The views of a scene show one set of named points, each view turned or mirrored, shifted and resized as a whole, with a little noise and some points left out.
(in the rows, 128 means zero)

Scene 1
View 1
<247>: [124 124 120 119 140 149 134 135 140 124 143 119 156 148 156 128 126 156
 122 135 127 162 151 124 131  96 170 161  97 153  87 138]
<45>: [110  98 135 112 125 156 134 152 163 121 151 138 146 119 155 140 137 157
 114 108 107 134 129 117 153  90 154 153 105 159  72 120]
<111>: [ 97 174 107  84  96 146 107 166 174 146 189 101 153 123 134 135 112 152
 142 113  81 119 108  93 116 110 177 161  81 181  99 155]
<11>: [147 156 105 113 111 162 129 170 128 111 180 107 168 163 138 126  99 150
 176 122  95  80 133 106  95  91 153 138  98 188 137 138]
<251>: [154  65 150 155 172 140 146  99 109  96  86 144 148 153 165 124 155 155
 109 114 155 150 180 145 174 109 132 116 110 143  77  96]
<99>: [170 118  98 140 134 112 144 122 177 131 154  91 163 165 168 139 125 124
 138 154 107 170 165 140 125 132 137 146  93 216 112 110]
<64>: [151 148  96 133 133 135 158 144 128 128 160  93 157 164 164 155 118 150
 148 136 107 125 136 128 133  92 147 140 104 174  71 141]
<248>: [133 139 119 117  95 115 131 156 160 132 176  93 139 126 159 172 144 153
 133  88  64  81 114 114 167 133 113 123 106 208  55 115]
<169>: [103  45 158 134 159 190 161 139 134  89 117 186 126 112 175 135 150 171
  97  98 149 145 136 132 190  53 165 152 134 115  33 100]
<153>: [118 131 117 107 121 103 120 117 199 158 153  98 152 128 150 145 142 143
 104 128  96 179 140 124 147 150 149 160  81 191  80 129]
<171>: [146 111 143 151 169 114 122  95 112 132  81 112 159 148 147 128 152 165
  92 114 148 164 180 133 166 137 143 124 100 140  74 128]
<132>: [113 112 124 124 137 151 150 144 120 120 132 138 132 125 162 155 146 169
 120  98 127 117 123 123 177  79 151 143 126 130  27 132]
<206>: [126 104 130 120 118 106 123 123 203 144 148 110 150 119 165 149 152 142
 103 120  91 164 149 129 172 145 135 147  88 200  78 104]
<222>: [162 145 100 147 149 148 166 144  92 111 143 105 154 172 164 149 117 158
 157 134 126 120 147 129 136  76 147 130 124 154  64 142]
<220>: [155 134 113 119  95 155 134 181 147 100 184 105 154 141 153 149 124 143
 174 107  68  52 123 110 128 112 117 109  98 218 121 104]
<96>: [119 135 103 102 103 155 142 173 179 125 202 115 149 134 162 150 108 141
 150 127  78 113 108 112 127  90 155 164 102 197  93 131]
View 2
<222>: [194 139 189 153 139  92 135 128 175 129 145 128 171 130 161 120 158  90
 171  77 114 135 100 122 113  80  82 142 198 137 120 133]
<248>: [142 106  96 153 143 149 171 127 196 144 152 101 136 103 134 126 140 116
 169  83 148 136 115 121 139 121 161 141 128 113 123 118]
<247>: [178 139 176 126  97 141 114 145 161  98 139 132 126 109 138 135 141  90
 167 125 108 141 101 116 103 101  70 157 169 142 124 117]
<132>: [160 141 178 139 141 146 151  82 141 110 144 116 128 149 139 119 139 115
 148  92  87 150 124  71 105  99  91 122 154 132  98 145]
<251>: [152 103 234 116  57  72 123 115  84  96 135  93 135 145 151 122 157 104
 185  97 111 152 115  93  75  88  90 150 154 128 106 166]
<11>: [193 110 110 165 140 117 130 143 236 102 165 155 123 110 149 133 176  67
 219 139 135 126  97 141 132  87  98 172 188 117 154  94]
<220>: [163  71  77 167 135 102 140 126 238 128 180 118 126 111 149 127 163  78
 222 111 149 129 109 129 135 105 146 143 167 104 151 104]
<45>: [155 121 141 125 105 159 119 117 154 102 150 118 110 126 130 134 141  97
 165 128  96 147 122  81  95 107  93 139 152 128 123 120]
<171>: [152 132 239 128  70 106 156 149  90  95  96 115 135 118 143 139 152 106
 162 104 137 144 114 117  91  93  91 186 130 136  97 157]
<64>: [183 131 159 148 130 126 136 144 192 144 146 122 160 105 152 124 147  95
 166  94 128 128 101 129 123  99  97 150 183 140 125 116]
<111>: [166 136  94 152 141 206 139 145 224  96 144 154 106  82 125 149 138  91
 173 150 125 135 100 127 143 120  97 178 150 132 141  82]
<153>: [138 127 145 119  79 189 126 178 155 130 113 101 121  58 119 145 116 115
 144 124 134 139 106 136 107 131 110 171 118 135 120 104]
<169>: [150 126 194 101  96 126 109  56  98  87 164  99 104 185 130 117 137 105
 162 108  47 162 139  37  65  91  65  95 163 131  99 161]
View 3
<222>: [139 120 153 156 118  73 107 116 155 112 153 106 174 163 102 145 143 126
  90 220 141 104 157 147 165 183 115  83 151 121 158 192]
<45>: [187  94 153 158 150  72 128 108 138 133 133 131 165 110 115 164 147 141
 112 163 131 136 183 116 157 115 137 139 160 137 154 149]
<11>: [198 106 115 132 136  61 107 161 144 117 158 125  93 144 138 147 160 149
  75 196 137 108 176  74 129 183 154  65 171  92 149 195]
<169>: [173 102 230 158 151  65 113  93 122 146 112 136 241 124  46 204 144 148
 176 130 119 175 184 146 173 113 105 159 169 149 181 164]
<96>: [199  73 116 170 149  71 139 122 152 121 152 122 114 118 157 145 135 136
  73 190 146 117 204  94 145 123 168 103 149 117 141 162]
<64>: [149 111 125 153 119  84 130 114 149 109 147 113 144 139 132 135 145 119
  72 205 139  94 158 131 160 165 135 101 151 124 143 172]
<206>: [156 115 113 141 128 103 152 114 135 125 118 126 160  85 156 140 139 120
 105 124 120 104 138 120 156 109 159 172 144 152 142 118]
<99>: [140 126 103 138 106  85 152 136 127  75 102 106 148 105 155 128 131  96
  98 151 116  89 126 110 160 178 190 124 154 146 143 165]
<251>: [126 142 190 121 119  84 111 130 124 117 110 121 232 129  64 159 142 129
 166 130 108 127 127 154 167 173 117 133 169 146 183 166]
<220>: [176  89 104 113 121  80 114 181 183 135 175 132 110 136 162 128 117 161
  93 160 132 104 188  88 107 147 166  70 162  95 163 155]
<248>: [159  93  97 122 127 105 130 137 183 155 183 130 132 119 173 123 129 156
  78 170 137  97 168 127 134 108 128 116 131 126 164 117]
<132>: [156 104 171 155 144  79 117  92 160 150 150 128 195 142  85 162 152 138
 104 188 145 134 176 158 173 108  87 130 144 141 160 147]
<247>: [178 125 145 150 142  65 133 106 117 106 119 122 156 120 102 169 170 121
  89 182 133 120 146 109 173 151 136 131 162 131 146 176]
<171>: [132 175 157 105 125  90 121 105 117 124 108 113 201 122  73 157 185 119
 126 149 116 115  93 154 181 162  93 156 157 153 167 149]
View 4
<11>: [148 143 148 145 204 152 123 139 203 174  91  82 161 155 113  25  84 145
 120 148 177 136 226  64  75  96  73  87  97 147 101 137]
<171>: [140 142 182 131  60 147 114 132 174 105 133  79 159 102 178 131 165 190
 149 160  89 112 244 132 171 206  89 115 171 182 165 152]
<248>: [147 119 188 152 193 213  73 143 241 169  76 155 151 137 122 101 148 127
 139 155 147 121 164  98  75 117  93 157 121 170 158  95]
<99>: [156 137 153 175  97 117 113 123 174 111 116 124 175 140 149 161 116 129
 111 126 169 123 196  64  92  99  85 100 142 201 109 103]
<45>: [151 102 130 147 148 183 123 115 198 153 126 129 181 118 117  89 157 160
 108 170 118 147 214  95 143 142 114 150  97 150 162 154]
<64>: [125 147 149 135 145 144 101 141 213 129 115 104 156 137 142  90 127 128
 134 165 152 125 219  67  89  96  82 115 146 139 160 140]
<169>: [129  58 124  81 107 174 136  91 152 139 140 133 219 123 115  86 195 171
 116 209  70 143 227  84 184 190 175 173  94 141 209 250]
<132>: [124 106 145 104 148 184 107 135 210 141 124 122 167 120 137  77 182 152
 138 194  99 134 220 100 144 157 123 164 128 122 210 193]
<96>: [152 116 116 166 198 171 120 125 222 167 108 142 167 142 100  82 125 136
  97 162 171 155 195  54  91  68  98 140  80 143 138 123]
<220>: [151 115 195 138 210 188  91 135 191 186  69 130 178 175 103  54 109 109
 127 143 178 115 170  60  41 110  98 112  90 176 112 118]
<206>: [168 113 159 182 117 172 108 116 196 127 116 162 173 120 141 163 164 157
 104 142 132 128 179 108 131 138  99 157 116 205 145  92]
<153>: [170 141 141 199 120 162 121 127 224 124 124 141 157  99 144 156 153 171
  99 142 145 146 193 110 143 123  78 146 126 193 138  70]
<222>: [112 136 157 102 129 141  98 144 192 121 117  85 161 139 154  67 132 129
 153 176 140 118 243  48  92 113  96 105 169 121 176 188]
<111>: [164 150 116 185 214 181 134 133 252 178 116 122 142 109 109  62 108 170
  96 153 165 174 207  97 117  82  66 136  83 143 124  89]
View 5
<248>: [ 94 103 121 151 130  50  90 188  93 105  87 133 111  89 144 142 150 136
 144 213 142 139 126 120 109 173 111 144 123 172 144 144]
<153>: [113 126 114 158  70  84 125 181 131 118  72  95  99 165 206 111 108 136
 191 153 152 153 164 161 114 171 176 147 158 143 119 148]
<132>: [109 161 113 102 103  99  63 148 142  61 168 125 104 148 106 155 137 132
 171 139 143 106 150  95 106 118 123 144 102 122 107  81]
<206>: [118 134 105 153  66  70 127 180 149 121  78 108  60 151 191 115 101 149
 172 168 159 157 144 133  85 160 160 144 152 161 120 158]
<171>: [145 171 132 152  34  91 124 139 176  92 136 198  88 214 115 102 100 138
 162 145 140 132 149 140 110 111 171 182 191  73 122  75]
<111>: [116  88 107 173 136  90 124 181  47  88  80  43 171 140 196 148 186 147
 174 149 143 124 180 153 134 179 121  93 150 139 120 122]
<247>: [137 141 123 159  90 122 121 161 116  80 131 103 119 184 143 136 127 162
 163 122 143 132 180 128 109 113 164 113 168 107 128 108]
<99>: [127 114 148 199  85 114 136 197 122 122  77 123  80 152 168 102  83 182
 148 163 149 185 158 135 103 104 194 103 199 146 174 159]
<64>: [110 116 145 169 127 123  86 189  97  93 113 125 125 140 115 134 127 162
 157 168 130 141 151 124 121 106 160 127 164 125 165 116]
<45>: [129 138 100 139  90  92 113 153 127  73 135  94  97 159 154 152 133 157
 151 131 154 122 160  92  91 140 127 109 122 135 107 115]
<220>: [121  76 133 197 151  53 131 185  66  91  94 116 119  84 124 144 175 187
  94 207 145 152 129  83  91 134  98  78 152 163 177 137]
<169>: [142 196  93  85  79  88  84 116 188  36 208 113  51 191 102 158 112 160
 149  91 159 103 167  22  55  84 121 114  84 122  72  79]
<251>: [150 177 125 146  43  78 117 127 189  70 165 199  49 201  90 115  93 164
 127 131 141 139 140  69  68  71 157 149 165 102 122  84]
<96>: [112  97 116 173 147 107 110 185  71  85 104  45 128 112 169 163 154 167
 151 152 146 150 165 105 102 136 136  73 124 158 147 143]
<222>: [116 125 154 162 127 141  72 180 109  84 132 138 107 133  89 139 115 176
 144 158 128 151 147  99 105  67 163 118 154 128 182 100]

Which points are out of place in each view (at most two, in the order of its rows)? Write - if all are in place.
view 1 | -
view 2 | -
view 3 | <169>
view 4 | -
view 5 | <222>
